Each row is a point on a tangle of strands that fork, close into loops and nearly touch. The rows are in no order.
Points whose rows are less than 119 apart are linked; no others are. Some points are linked to none.
Mar: [ -4  20   2  -2 -31  -1  -1  13 -50 -32  48 -22  29  29  10   9 -26  -7
 -10  -6   2 -12 -32  19   2  -2  21  17 -28 -28 -11 -12 -29  -7 -40  21
  26  10 -42  22  43   0]
Sutis: [-22  14  28   3  19  41  29  -9 -10  27   4  -8  15 -16  22  -4  -1   5
  14  48 -46 -20  52  27 -12   1  -2 -16  13  16   6 -32  -7  13  -7  -9
  43 -11  14  16   9  30]
Fis: [-14 -41   9  17  -8   4 -17  -6  -1  13 -16  -6   1  24  20  20 -16  22
 -14  31 -23 -11  46 -33 -12 -17   6 -28  15  34  17 -23 -18  27   5 -18
   5   5  -6  -2   7  32]
sus: [-21  20   2 -25   7  23   1  24  12  36 -18  12 -21  40   2  -5 -22  -2
 -12 -13  -1  11 -27 -26   7  13  -8 -18 -13 -17  16 -29  49  28  24  12
  23 -12 -18  -2  -9 -13]
mit: [-24  14  15   9  -4  53  42 -26  -5  43  -6  10   1  20  12  19   0   1
  23  36 -11 -22  51  28  -6 -18 -27 -24   3  17  -2 -28  11   0  40   6
  13 -11  21  21   9  13]
Tok: [  0   7 -32  11  -4  20   4 -19  -5 -10   9 -34  -5 -12   9  16  -7 -38
  -9   6  -4  16 -21 -22  32  39 -31  10   9  -3  -2  -2 -15  56 -36  -8
 -37 -22 -13  27 -38  12]
mus: [-10 -34  29   6 -12   4 -22 -34  24  23  10   5  -5   6  10  -6 -13  -2
   7  28  51  -1  34  -8   4 -10  20   7   2   4  10   1  -4  10  31   2
 -21  25   7 -20   2  -8]
bimo: [ 18 -18   8   3 -23 -29 -26  -8 -21  29  23   9  -9  -3  -6 -39  31 -16
  12 -24  42   3  -7  30  14  31  14  37  31  -9   8   6   5 -12   9   6
  -1  14 -17 -13 -32 -23]
sekiv: [  2 -13  32 -45  35  -9  -7  -7 -21 -54  15  11  36  -9  -4 -16 -14  17
   8   6  21 -21  34  24   4  -7  17 -11 -41   4 -18   3  -6 -35 -38 -29
  -5  32  27 -13  20   2]
Vok: [ 17 -31   3  54 -26  -2  11 -25  19  28  23 -11  14   2  -3  13  26 -24
  14  11  12   4   3  30  19   2  10   8  40  11   6  27  -2  -3 -19 -16
 -29   8   9  18  10   5]
tugo: [  9 -20 -17  -3  -3   6  15  -7  15  18  -7  26  56 -51  -4 -22  36   9
  10  -9  -1 -14  -2  18   0   9  30  16  28  -1  26  14   8 -28 -20 -13
   6  12  28  -6  -2 -34]
besu: [ 14 -29 -10  16  -1 -32 -19  29  20 -26  15   1   8  18  -2  -7 -12  21
   9   7 -10  10   7 -17 -16 -23  21  16  30   1  26  14  -2 -33 -48 -22
   2  15  34 -13   9   4]
Fepo: [-17  12   1  -2 -35 -17 -16  10 -12 -27   0  -2 -27  40   1   1  -9 -17
  -4 -15  46  -8 -35 -15  12   6   1  13 -31  -8 -30  -7   7  19   1  15
 -30 -17 -22  14  15 -22]
liput: [-12 -52   9   6  -8 -10  -9   8  -8 -40  -2  21  19  15 -12 -24   3  27
   9  30  22 -12  39   0  -9  -6  36   4  25   8   9   9  -5 -29 -39 -34
 -24   9  39  -7  16  -4]
Zudom: [ 17   1 -44  16 -21   1  13 -18 -32  29 -28 -17   8 -23 -36  -2   9  15
  -3 -21 -27 -16  11  11  38  13 -20 -18  17   9   0 -54 -14 -21 -17  13
  31 -13 -22 -14  -5  42]
noku: [ 15   9  -5  -6  -9  11  26  -4  20   0  26  10   3  -3   1  12  24   5
  23 -23   7   7 -13  19 -15 -20   2   1  10 -29  -2 -14   0 -34   7  44
   6 -34  -9   9  22 -17]
Gatik: [ -1  24 -32   0  14  31  24  -6  16  24 -14   1 -44   6  11  -8   7 -17
 -11 -15  -5  -5  -9  -3  -5  25 -33 -38 -30  11   3 -52  -5  -9  49  23
  14  -4  -5  25   1  -3]
fup: [-19  35 -32  26 -15 -14  16   4   6  23  18   7 -27 -12 -23   1  16  11
  38 -18  -4  -2 -20  34  -1 -12 -14 -18  23 -37 -26 -13   1 -19  21  14
  10 -26  -9   7  -5  -8]
kos: [ -3  23  -1  25  14  -9  20  14 -38 -44 -10  -7   5  17   6 -18 -11 -18
  17   1 -30 -25  -6  -3 -29   7  10 -12  13  10   2  -1  -7  31 -25 -27
  23 -35 -18   4  22  24]
tuton: [-10  24 -17  20 -21 -19  19  10  38  41 -15   5   1   3 -20 -14  19  -8
  22 -11  -2   4 -14   4  11   4  -8  20   4 -23   1  28  23  16   4 -11
   7  32  21   7   9  -3]
neti: [ 26  32 -18 -10  14 -25   8  27   7  35 -16 -23   2  -3 -24  -7  -6   3
 -14 -10 -36  15 -34  11  14  11  10  19  40  -2  10  43  16  31   9  -3
  -5   7 -28 -22 -38  22]
dafar: [ -4 -24 -13   6 -38 -44  -8 -10  -9  23   2   4 -24 -26 -25  -7  17 -34
  18  -1  24 -12 -17  39  15  27  -8  27  47 -23  -7  -2 -17   5   8  28
 -19  -6 -30  -3 -20 -10]
por: [-21  21 -12 -17  24  46  27   9 -27  11  -4  -1  14 -18   4  29  10   6
 -16  19 -30  -7  -5  11  23 -29 -42 -34  -9  21  -6  -6  52   1  22   8
 -19 -29   8  26  14  23]
kudim: [-28 -20  12 -19 -22  -2 -40  20   3  26   4  10   5  27   1  -4 -10   3
 -10 -28  13  25 -37 -23  33   7   9  21  -2 -30  25 -16  49  26   5  17
   1   2 -11 -14   0 -30]
voma: [  5  27  14 -15 -23 -14  10  22  21  11   7   7  20   9 -30  28  13 -23
   0 -33 -19  22  -7   1   4 -16 -32   8 -24 -28  -9  24  37  18  -1   4
   1  11  28   4  21   0]
beri: [ 20   1  15   9  29   0  -9 -19  29   0  19 -12 -41  -2  -6 -14 -23  19
  -1   6  -8  34   3   5 -11  19  28  16  -9  18   7  -1 -38 -10  16   4
  33  29 -14 -20 -33  -6]
Nado: [ -2  -5  48   3 -14 -11 -13  17   4 -30  40 -18 -13  58 -15   2 -11  -4
   9  16  13  23  -1 -11 -20  -5   7  43 -11 -12  -6 -20   0   1 -23  25
  13 -12 -15   5  13  -5]
relen: [ 41 -30   4  46  -5 -14  -1  -9  14  19  27 -10 -10  22   2  17   9  -1
   0  -3 -11  38  -8   5  -5  10  19  -8  49  24  15  10   2 -11 -14  -5
  -6  -3 -15  10 -29  -6]
mis: [ 19  10 -12  41   6  13 -29  14   4  42 -12  19 -45  13  24 -27  -5  13
 -19 -44  -7  31  -4 -15  15   2  21  -7  13  -5  17  28 -13  -7  66  11
  -6  22   4  -7 -22  -4]
tel: [ 26 -25   9  25  -8  -3  10 -38 -13 -22  19  -3 -14  36 -18   1  -8  29
   7   1  23  21   6  29   7  -3  25   1  -1   0  -6   6 -26 -22  11  13
   5 -10 -44 -12  11  -1]
ziru: [-24   1 -11 -10 -31  -7 -32  20 -18 -17  36 -13  14  -4  26   7  -2  -5
  -8  -7  16 -13 -30   2   7  -1  -1  37 -35 -37 -10 -23 -22  -8 -12  49
   4   6 -41  25  46 -22]
segep: [  6  17 -34  -2 -22 -16  20   4  15  -4 -39 -12  17 -54 -21   5  42   2
   8  15  -7 -17  13  -1   3  33  -9  23  18   0  -7   9 -12  20 -18  -5
   2 -34  -3  -4  -9 -15]
Zutu: [ 39   0 -31   7  28 -28 -24  24  16  20   3 -12 -13 -22  25   2   5 -23
 -19 -33 -12   0 -44 -20  19  -5   7 -10  22   7  14  26   9 -16   5  -1
 -47  30  12  -9 -22   2]
Kule: [  9  23  29   2  17   6  -6 -32  -2 -10  48   4  44  -9  27   9  26  -9
  17  12  29  -6  16   9  15 -21  -4   3 -41   8 -32  26 -19  22 -18 -31
 -14  28  25  12  41 -26]
riko: [ 18  15   1  -3 -17   3   3  -4  24   2 -27 -12  27 -12 -15  11  -5 -44
  -5 -26   7  16   3 -27   6  -3 -20  15  -4 -33  26  14  34  10   6  18
 -19  -8  32  -5  -9  17]
duda: [-33  14   4 -14  -9 -14 -38   3   6   6  37 -19  -4  -6  25  -4 -21   8
   3 -23  24   6 -42 -10  29   7  13  21  -1 -52   0 -25   3  17   3  35
   2   1 -46  -9  11 -37]
Sizub: [ 10   7  44  14  16   5  -2 -30  38  18  35  -6 -25  13   3   0  -6 -17
  20  -5  -2  36  23  -6 -21  -2  -2  -2 -30  -5   4 -20 -15  -8  25   5
  35  16  23  -9 -38 -18]
Gapiv: [-13  25  12 -31   5  14  -7 -24   7   1  -8  -3 -30   4  -8   4 -63   0
   4 -17  38   7  11   2   4 -14  -4 -14 -38  -9  -2  11  -3   3  40   3
   8  15  -7 -34  -6  18]
peku: [ -9 -14 -10 -26   1  -9  17   7  -6 -38 -56 -10  10 -12 -25   6 -37  25
 -12  17 -23   1   7   8   6   3   9 -18  30  10   1  25  -6  32 -11 -12
  -7  -8 -29 -23   4  40]
rorav: [ 11 -14  39 -20  36   4 -19 -15  -2 -27  40  30  49   5   5   6  24   8
  11  -8   9   1  10 -21  -7 -20   6 -16 -52  13 -20   1  -2  -8 -20 -27
 -21  33  30   4  23 -29]
Lekev: [ 35 -14 -14  -1  17 -19 -17  10   7  11  -5   8 -14  -4  30 -14 -25 -50
  -5 -25  -2   3  -5 -15 -13  17  26  -3  28  10  21  25 -10  19   2 -27
 -28  54  -3 -10 -11   0]
mov: [ 19 -12  22  34   7 -24 -15  -6 -22  18   3  12  -6 -16 -12 -24  35  28
  12   2  14   2  13  16   0   4  21  30  29  24   9  20  -7 -33   4 -10
  21  -6   6 -26 -36 -20]
lamo: [ 10 -21  11  -7  17   2  -6  12  20   0  24  -1   1   6  -6  12  15 -14
  -9  10 -20  34 -13  -1  -7   4   3 -16  13  -1  16  -1  15   5  -6  11
 -14  -2  14  12 -20 -22]
zimaz: [-17  24 -15  -3   7 -12 -12   8   1  -2 -10   1  -2  21  -2 -34 -24  -8
   6 -23  11  -6 -30 -25  15  35  17  19 -27   2  -2   5  13  44 -32 -40
  14  20 -13 -25   5 -13]
pasa: [-22   8  -3  10 -28  21  -6  17 -12  -3  33 -11  -2  62   0  12 -32  12
  12  16   1  10 -11  11  -6  -2  -3  28   1 -16  -7 -13 -22  -2 -43  19
  32 -24 -29  23  38  26]
suv: [-21   1  13  -8  22 -14  27   5 -22 -49  27  -3 -11  15  -7  -5 -12 -10
  -6   9 -12 -11 -28  27   2 -26  -1  -2 -33 -21 -41  15   2  -2 -11 -11
 -12  16  -6  22  33  -6]
Gosim: [-32   0  25  28  16  29   9 -39 -35  -9  45   5  21   8   5   4   1 -14
  20  21  20   3  12  21  21 -13  -1   2 -16  14  -8  15 -17  24 -23 -21
  -8  -1  24  24  11   4]
fedo: [ 36  11  15 -13  22   2  18  -4   6  35 -26   6   5 -33  21 -19  11   0
 -14   7   9  -9   5  20  -6  22  24  17  27  23   4  63   1  13  57 -17
 -23  47   1 -15 -30 -27]
Fop: [-13  -6 -23  10  28   4  -5  10  39  43   9  -2 -16 -16  35  12  14 -25
  -8  -6 -25   1 -53 -14  26 -19 -14 -30  18  16   9   7  21 -27  36   6
 -34  39  32  13  -1 -13]
zis: [ -3   2  19   8   0 -21  -7   6  19 -16 -21 -41   9 -56  11  12  42 -29
 -20  22 -29  -1  19 -26  20  11 -45  19 -12 -15  -5  -7  -3  -3   4  28
  -8 -23  38   3  -8  10]
mepak: [-15   0  -3   3 -17  22 -10 -23  24  15   0  -5  19 -49  47  10  17 -10
   5   6  28 -19  18 -24 -13  -7  -7  -3   3   4   7 -11  -9  -1  18  13
 -13 -34  32   7 -21 -32]
nakas: [-22  -5   6 -46  -3 -12  -3  40  15   0  15   1  16  -6 -34  19  26   1
 -14  21  -7  19 -18   1  15   7 -50  35 -42 -21 -16   1  26  10 -15  10
   0   3  22  19   8 -18]
kofe: [  0  -3  -6 -19 -11  -8  35   0  27  15 -32  -4  35 -63  -4 -14  69  15
  -2  32  -2 -34  15  14   3  36   6  24  10  10   6  19  19 -14 -15 -10
  -2 -11  26   6   1 -39]
Nidil: [  7  -5   3  18  -5   8   5  -7 -26 -12   2   6 -20  15  -6  16  14 -19
  -5 -12   9   2   2   4   0 -15 -34 -13 -49  35 -22 -29   8 -31 -17  -6
   8 -19  19   6 -23   9]
kugot: [ 14  -7 -25  22 -11  -1  11   7   4  34 -38   5  10  -8 -26  11  14  38
  -3  -7 -35   3  20  10   5   3  11 -20  24  13  12  -9  -7 -16  -3  -8
  35  -2  -5 -15   6  20]
meso: [ -8  25  -8  -3 -10  23  18  -1 -27  18  10   2 -39  20   8   8  -1 -38
   4  -5   5  -8   7   7  -6  -6 -56 -19 -26  22 -16 -51  13  -6  16  23
  15 -22  -6  22 -12  23]
tirep: [ 12 -36  26   4  10 -12 -33  -7  19   5 -15   3 -32  13  18   2 -27  12
 -12  11  10  13  33 -28 -13 -17  19  -5   5  29  13   8 -19  16  39  -4
 -20  34 -15 -15   6  16]
Libi: [-21  -6 -15 -36  -5   0  13  -9  13  14 -32  14   8 -56 -19 -12   7 -14
   3  16  28 -22 -11   9  17  29 -10   9 -12   3  -3  13  21  17  27   1
 -17  21   4  -8 -18 -25]
Poveb: [-19  -3   4 -12  -5 -12 -11  30  26 -13 -15 -14 -15 -22  -3  16  23   8
  -6  23 -15   3   8 -16   8  -7 -40  17 -35  -3  -7 -31  14 -19 -13  22
  14 -18  46   8  -3  -2]
Ser: [-51  15  25 -10  19  13  11 -11 -48 -21  40  12  12  -1  -1 -12  13  -3
   2  30   8  -6 -16  28  31 -20 -15  15 -49  -1 -33  17  10  -8 -28   0
  -8  10  18  46  27 -24]
vif: [-13   0   3  -2  12  24  -1  -5 -27 -11 -15 -15 -11  -7   5  17 -15 -44
 -39   7 -14   6 -18 -35  13   8 -34 -18  -7   8   3 -12  17  28   2  12
 -28 -33  -4  14 -36  21]
Kem: [  2  13  21 -13  14 -11 -34   6 -26 -29  29 -12   4  24  26 -12 -34  15
  24  10  43 -24   0  -1 -15 -26  32   8  16  -6   0  -2  17   3 -14  -7
  -7  -5 -15 -26   6  -8]
Ner: [ 40 -23  14  19  -4   3  14 -27  -9  30 -13  -7  -9   3  -3   7  -9  44
 -10  30 -21   9  39   8 -12  25  43 -15  20  61  -3  19 -26   5 -10 -33
   9  14 -16  -8 -48  -6]
Kiro: [ 10 -12  11  -1 -42  24  21 -11  -7 -22 -10  16  -5  34 -17   2   1   7
 -14 -16  16  -2  23   6 -34   4 -12  10 -24 -13   0 -28 -15 -21   9  29
  43 -51 -14   1  20  14]
lud: [ -2   8  -9 -34  -9  17  41 -26  19  34  18  -4  12 -33  -7  23  15 -16
   1   6  -1  10 -23  26  25  38 -36  12   0 -13  -4  -3   6  22  29  38
   1 -18 -36  11  -4 -10]
fidus: [ 19  -5 -41  40  -9  -6 -22  -1   8  18 -15   7 -31  -2  12 -24 -33 -19
   1 -50  13  12   3 -18   3  -6  16   7  20 -10  24  19 -33 -12  18 -11
  -7  28   5  -9 -23  21]
megu: [ 24 -15  47   0 -11 -13 -24  -6  13 -11  33  -2 -18  24  -5   9  14  -1
   9 -17  10  36  12 -17 -18 -17 -11  23 -31  -5   5 -31 -12 -20   6  32
  35   3 -15 -16  -4 -14]
tuku: [  3   9   1  19  16  27  -8 -29  32  29   7   0 -47  -8  23 -25  10 -26
  -6 -18  11  15  -1 -14   4  18  -2  -4 -30 -13  21 -43  -8 -21  48  31
  37   7   1   3 -19 -14]
tepe: [ -5  15 -38  -5 -20  12   3  -1  27  25 -10 -30   7 -11 -16  43 -15  -4
   0  13 -22  24  17  -7  -5  18 -45 -15  27  -9   7 -16 -32  36  -8  13
  -7 -10  -3  20 -20  43]
Miti: [  0   4   3  13  24  -2  11 -11  10  14  -5   2 -49  22 -14  -4 -25  53
   6  39  -9  10  20  13 -15   7  29  -6 -11  46 -11  19 -23   1  13 -29
  14  27   0 -18 -30  -1]
dunu: [-26  -3  18 -18  -8 -29   7  -5 -36 -42  11  13 -21  20  -9 -23  -8  -6
  13   7  41 -32 -22  27  -5   2  16   6 -23 -31 -50  15  -6  21   7  -1
 -32   8 -30  12  36 -26]
noso: [ -5 -10  -3  15  -2  16  11   9  25 -33  37  12  29  29   9 -11 -39  -4
  26  -3  14   3   7   1 -15 -18  15  33  11 -23  26  15 -11 -52 -47  -8
   5   9  45  -4  36  13]
vofo: [-33   1   9 -24  28 -17  -4  16   3 -25   6  18   9   6 -20 -23  -9   4
   3   7   6 -11 -14   7 -20  26  22   2   1 -17  -3  21   3  48 -26 -35
 -17  26   9   1   7 -19]
veno: [ 25  -8  -1 -36  -3  14 -12  12  -6 -24  -2 -11  17  -2  10   7 -18 -50
 -22 -34  21  11   5 -14 -26   1 -28  14 -17 -23  19 -19   6  -8  -7  18
  -4 -28  19  -8 -12  14]
rosi: [-22   0  12  17   1  32   2 -14 -41  -8   3  21   3  -4  21  21   7 -28
  -3   6  -4  -2  23  -9   3 -28 -27 -22 -37  36 -12 -10  -8  10  -4 -36
  -4 -11  32  35  -4  19]
fogi: [-24  -3   9   9 -12 -25 -27  21  -6 -32  34  27  19  17  -3  26   2   7
  10 -28 -10   2  -5  -6 -24 -32  -4 -13 -29 -32 -18   0 -38  14 -24 -16
   8  16   4   8  35 -14]
Taful: [-12  14 -14 -13  44  10  25  22 -23   1   0   5  -7 -22  22  12   6   4
  -5  19 -32 -23 -17  16  -7 -33  -3 -49  27  23  -1 -15  30 -11  13   1
  -9 -32   0   6  -7   6]
Fefe: [ 24 -31  38 -36   5 -19 -14  10 -14 -19  42   3  26   0  17 -12  -3 -10
   7  18  20 -21   5  20  -5 -22   6  12  -3   2  -6  -9  22 -31   2   8
 -25  39 -19   5  54   5]
deti: [  4  21 -14  20  15  25   2  -1  18  29   1  37 -14   4   3  -6   6  30
   5 -13   2  26 -19  -8   5  -4  15  -5   2  -8  10  26  22 -36  17   7
  -5   2  39   0 -54 -43]
Zufa: [ -7  19   0   0 -26  34  -3  28  17   3   1  -7  13  38   2  33  13  21
   7  10 -14  -2  52 -30 -17 -28 -50  -3 -23  -7  -7  -8 -45  -4  -1  -6
  15 -14  28  26  43  37]
vukob: [ 32   3  28 -10  27 -11 -22   4  27  -7 -17 -28  -2  -3  12 -32  30  27
 -20  19  27   5  -5 -25   6  24  15  34 -12  21  -3  11  23 -20  21  10
 -18  14  -5  -7  -4 -28]
naku: [ 18   9  -6  33  21 -22   0  28   0   2  14  19   3  20   3   2  29  25
  10 -13 -52   5  -7 -17 -49 -17  14 -30  41   8  25   0  -3  -5  -5 -17
  30   1  -1   0  -8  -4]
koza: [ -3 -17 -39   0  -4 -17   5  15 -11   8 -71   4 -13  -7 -26 -19 -28  35
 -14   2  -6  -5   2  11  16   9  18   6  25  21  18  11 -11 -10  10  -4
   6   8 -13 -21   5  38]
miz: [ 35   9  10 -16  17  -9  34   0  -5 -39  32   3  10  27 -17   6  15   6
 -17 -26 -11   1 -36  13  -8 -14  10   2 -55 -12 -34  14  14 -33 -12  12
  10  17 -27   2  39 -22]
Soti: [ -3 -37  15   7 -24  -1  -3  -6 -29 -15   7  23  -2 -11  -1  14  33 -12
   1 -10  -1   3  10  13 -17  -9   0   1  -3 -25   1 -38  -5 -26  11  47
  19 -52 -30  20  12  -3]
pib: [ -2  19 -34  26 -24  -5   0 -21 -21  10 -52  12  11 -39 -13 -11  17 -14
   4 -12   5 -22 -15 -17  10  23   2   7  26   5  13   2  13  29 -11 -11
  -6 -29  -2 -19 -47  -3]
sorez: [ -6 -10 -24  -8  -9   5 -23  14 -24 -17   8  20   6  20  29  -4 -45   9
   9  -7  11 -32   3  -5 -34 -23  24  -5  31   2  32 -18  -5  -4 -16  -9
  22 -22 -13 -21  21  16]
fosap: [ 42  -9  10 -13 -12   3  14  -4  -7 -49  13  17   6  17 -19   8  -5  -2
   4 -26   1   7  10  15 -55   9   9  -5  -7 -23   3 -13 -40 -30 -24   9
  43 -28 -18 -15  10   7]
Pibav: [ -5 -23  30   2  17 -13 -29  -6  -4 -58  12  27  20   9 -19   6  14  -3
 -11 -29   1  12   0 -33 -22  -5   2 -25 -50 -14  -5  12  -9  16 -10 -21
 -22   0  18   6  18 -16]
regek: [ 19  45  -7  16  29  20  -2  11  26  22  -9   2 -29  -7  20 -12  -5  11
   3 -54  -5  35 -17 -16  17  -1  22 -14  -3 -36  11  34   8  -8  34  -3
  -5  -3  20 -11 -18 -26]
Zag: [ 10  17 -12   1  21 -12   0  20 -26 -32 -11   4 -24  22  25 -15 -24  14
  14  -6  -9 -31   5 -13 -47 -23  15 -27  26  25   2 -17 -22   4   4  -8
  26 -21 -41 -13  15  35]
nivan: [ -7 -17   8  33 -24  -6  -2 -12 -39 -23  -1  14 -20  44 -12  -3   6 -20
 -18   3  12  -2 -32   4  14   1  -6   8 -26  15 -29 -23  22 -12 -11  11
  -6 -17  -7  19  19  -3]
gafo: [ 15   4   8 -33   1   4   0 -15   8  36 -36   2  26 -45  13 -24  13 -29
 -13  -9  25 -15  -9  -6  16  50   2  10   9  -2  22  42  33  23  36 -10
 -47  33   5  -8 -45 -29]
Dip: [-12 -14  -1 -17  24  -5  11  16 -19 -61  -1   0  25   2 -16  -8  -1  35
   8  28   4  -5   2   9 -19  11  26  -7  19   2   0  16  -4  12 -53 -35
 -21  -8  14   7  13  -5]
panev: [-22   6 -59   5 -36 -32  -5   1   0  28 -11   6 -30 -26 -33   9 -19  -2
  22 -12  10  -8 -25  37  23   8 -20  -3  16 -16  -8   0 -24 -15  14  15
  -3  12 -21  -4  -4   9]
mizu: [  1  14  -5  20 -19   7  37  -7   9  21  14  12   5  21  -3 -15   3 -34
  33   7  16  -6  -4  26  -1   9  15  28  21   3   1  14  20   6 -18 -24
  -8   4  26  11   7  -3]
zedum: [ 36 -18  30   4  12  -6   3   8  14  15 -46 -25 -15   4   5 -15  20  52
 -25  51 -13  17  26  -5  18  14  30  28   4  47   5  18  22 -22  17  11
  -1  13   7 -21 -25  -3]
fegat: [-19  22 -32  -9  47  29  -3 -13 -18   0 -21   0  19 -54   8   0 -17  14
 -12  -9 -12  -8 -32   1  20 -11   9 -48  21   5  14  -5  25  -8  22  18
  -2 -30 -15  -8 -25   5]
fode: [-25   4  41  -9 -19  -1 -14 -33  -1  24  30  24 -29   9   7 -16 -13 -19
  24  -6  57  -3  12   9   0   6  14  19 -20 -20 -12 -10  -3  27  19   2
  -2  -1 -12 -14  -2 -34]
Sutu: [  8  33 -38  12 -38  16   2 -34  33  24  -4 -32  -1 -30  15  18 -14 -17
   7  -2  -5  12  12 -39  12  35 -30   0  21 -16  -3   2 -23  55   1  -5
 -16  -2 -18  -2 -55   2]
tibin: [-15   7  11   2 -10  -5 -11  37   1 -30  18  36  -4  30  15  28  30  -3
  10  -1 -34  -6  17 -24 -24 -39 -30  -8 -26  -5 -24  -9 -26   4  -6 -15
  -4  -8  21  31  40  14]
Pigu: [ 12   9  20 -29  21 -15 -11  23   3 -31 -27 -14  -7   7 -36 -13   8  26
 -16   5  -1   9 -25 -12   3  17  26  25  -6  -1  -7  15  16  16   7  14
   0   3 -40 -19   6 -10]
Todes: [-14  -7 -12 -36 -17  22  14  18   8   8 -30  44   2  51  -8   9 -14   5
 -23 -12  -6   1  -7 -18 -27  13 -14 -24  -8  13  14 -14  36  18  13  -6
  13 -12  21   3   3   5]
Fabi: [  8   6 -22 -31 -10  19  12  42  21  11 -14 -19   9  15 -17  50 -27  -4
 -16   0 -22  26  10   5  -4 -10 -46 -27  29  -7   9  -2  14  12 -11  18
 -26 -27   8  12  -1  46]
Boruf: [-19  -7   9  10  -2   7  12  14 -65 -25  -8   8   9  21   2  -4   5  -5
  -7  14 -42 -28   8  24  -2 -11 -13 -18   5   7  -5 -10 -13  13 -13  -9
  23 -19 -29  24  58  45]
nidog: [  9  15 -37  27  12   8 -17 -28  -3  17 -29 -35   3 -39   0  -3   1  14
  -5  -9 -44 -17  24 -22  20  17 -18 -33  22   9  -3 -44 -32  10  -5  -6
  22   2 -25 -14 -35  31]
Nif: [  2 -14 -22  -7  25  -3  16  -3  21  36 -23  32  25 -47  20 -19  21  13
  -1   7   0 -22 -13  19  -7  -5  34   7   6  29   7  44  10  -7  26 -31
   4  54  13 -12   7 -34]
bufe: [ -2  -8  36  13  18 -16 -26  -5 -19 -30  15 -24  -1 -10   9 -16  16  28
  21  17  27  -3  14   3   4 -25  19   9  27   2   5   8  14 -22  -8   2
 -15 -24   4 -17 -20  -8]
Rez: [  6  -8   5 -59  22 -20 -18  22 -18 -45   4 -13  34  -5 -12 -26 -19  10
  -9  14  28 -29 -10  18  -3   9   6  14 -20 -16 -27  10  24 -36 -19  -5
 -17  37 -11   4  29   2]
Mosur: [ 40  -7  20   5 -29 -12  18 -17  17 -21  23  11  -4  61 -34   7   6  34
  -3 -21   0  20 -15   3   0 -15  16  10 -27  -5 -25  12  -7 -20  -2   6
   5  19 -25  -2  33 -13]
vubub: [ 13  -2 -28 -24   5 -10  28  26   3  17 -26 -10   4  -5 -27  32 -18   5
 -11   8 -25  11 -12  25   1  -5 -10 -25  41  19   5  24  32  25  -5  -5
 -24  -4  -4  -6 -21  21]
guk: [  1  21  10 -12  -4 -37  -9  12 -16   5 -12 -28  -5   3 -34 -17 -20  -8
   2 -24  -1   7 -27   7  17  13  18  22  15 -40  -7  33  18  23  14   7
   2  17 -50 -30 -14  11]
miri: [ 16   1 -20   0 -14   3  21  -2  23 -32  12  13   2  19 -13 -18 -21 -20
  15 -34  20  -3 -10  11 -28   7  10  25 -15 -16   9   9 -30 -36 -31  -4
  23   5  17   0  37  -6]
bimiz: [ -3 -24 -20 -17 -22  15 -14 -20   2  -5   5  -3  10 -45  20 -10   5 -40
  -7  -6  32  -8  26 -16 -11   8 -19  28 -22 -27  15 -34 -24  -7  -3  26
   9 -25  13  -2 -13   1]
saru: [  5   0  12   3  31  29  19  -2 -14  -5  -4  -2  17  18  21   0 -29  -2
 -10   7 -51 -14  25   7 -11  -2  -6 -37  -2  10  15 -33 -22   6  -5 -15
  42   9 -12   3  44  50]
suni: [-31   6 -39   8  26  -5   8   4  20  49  10 -24 -12 -18  10   5  -5  22
   3   2 -21  -1 -41   9  43 -33  -3 -30  21  13 -22  22  26  -9  27  -5
 -19  37  -8  -5  -2  -5]
Borep: [-12  10  -1  14 -34  16  -6 -14  14 -17 -13  -9  -4  23   9  12   9  41
   1  20  21 -22  54 -36 -11 -25 -11   1 -48  18 -33 -21 -50   0 -15 -14
  16 -30  13  -6  52  26]
Geduf: [-17  24 -18  17  28 -10   1 -14 -13  16 -46   6  -2 -40  14 -10  -5 -12
  -4 -20 -17 -18 -24  -8  13  -8  15 -28  30   2   1  26  19  28  23 -23
 -26  -2  -1 -13 -24  -3]
fuput: [ -1  -3 -20   5   3  20   8 -13  34  17 -11  11  -8  -7  20  13   7   5
   5  29   4   3   3  -9 -18  11   8 -19   3  21   5  -7  10 -13   7   3
  -9 -12  21  14 -25 -37]
Zut: [ 17  -6 -18 -13   3  23   5 -20   6   7 -44   1  53 -33 -21 -19 -10  16
  -1   7  18 -11  20   4  -2  26  32  17  19   8  39  23   1  -5 -20 -15
   4  11  15 -24 -25  -4]
dafu: [ -6  -8  33  18  10 -40 -29   0  12  -1  -6 -45  -9 -37  23  15  30  -4
  -9  18 -35   1  19 -16  16 -15 -14  -7  23   9  -4 -11  -8 -13 -15  -4
  -8  -5  29  -6 -36  10]
gub: [-26   7 -18 -17  -4  31  11  15 -13 -12 -35 -19  -8   9 -14  35 -24   0
 -31  27 -19   7  -2  -5  25  -3 -47 -18  -3  14  -9   2  23  11   4  18
 -24 -32   5  18   8  60]
deki: [-13 -38  34  15  -2 -22 -16   5 -15   0  -4 -23 -13 -16  18   8  11   7
 -17  29 -33   5  56 -22  -1 -19   6 -38  22  24  -3 -38 -14  -1 -14 -20
  25  -7  25   0 -14  16]

How many points has the smallest loop of links through each point below? Write - if it is on no loop.
segep | -
fuput | 11
Gosim | 8
Tok | 6
mov | -

A tip is a point with one link. Name the tips that can be reached along the links from each point below, in the order of the rows.
deki | fode, suni
kos | mit, zimaz
Zufa | tel, Ner, Fefe, Todes, Borep
gafo | Libi, zedum, nidog, Zut

A fork is a point with three links, a tip a point with one. Leave the first point through the second and follow the links. Name the first fork or tip that comes.
noso, miri | mit
Zag, sorez | zimaz
Todes, sus | Sizub
fode, mus | voma

Name the points in between on the shortest way along the links from the first point to the second, in order.
por, Libi | Taful, fegat, Geduf, pib, segep, kofe, tugo, Nif, fedo, gafo
fup, Sutis | panev, dafar, bimo, mov, bufe, Kem, sorez, Zag, kos, Boruf, saru
fode, regek | mus, tirep, Fis, deki, dafu, zis, Poveb, nakas, voma, riko, veno, bimiz, mepak, fuput, deti
Dip, panev | liput, besu, noso, miri, fosap, Kiro, Soti, noku, fup
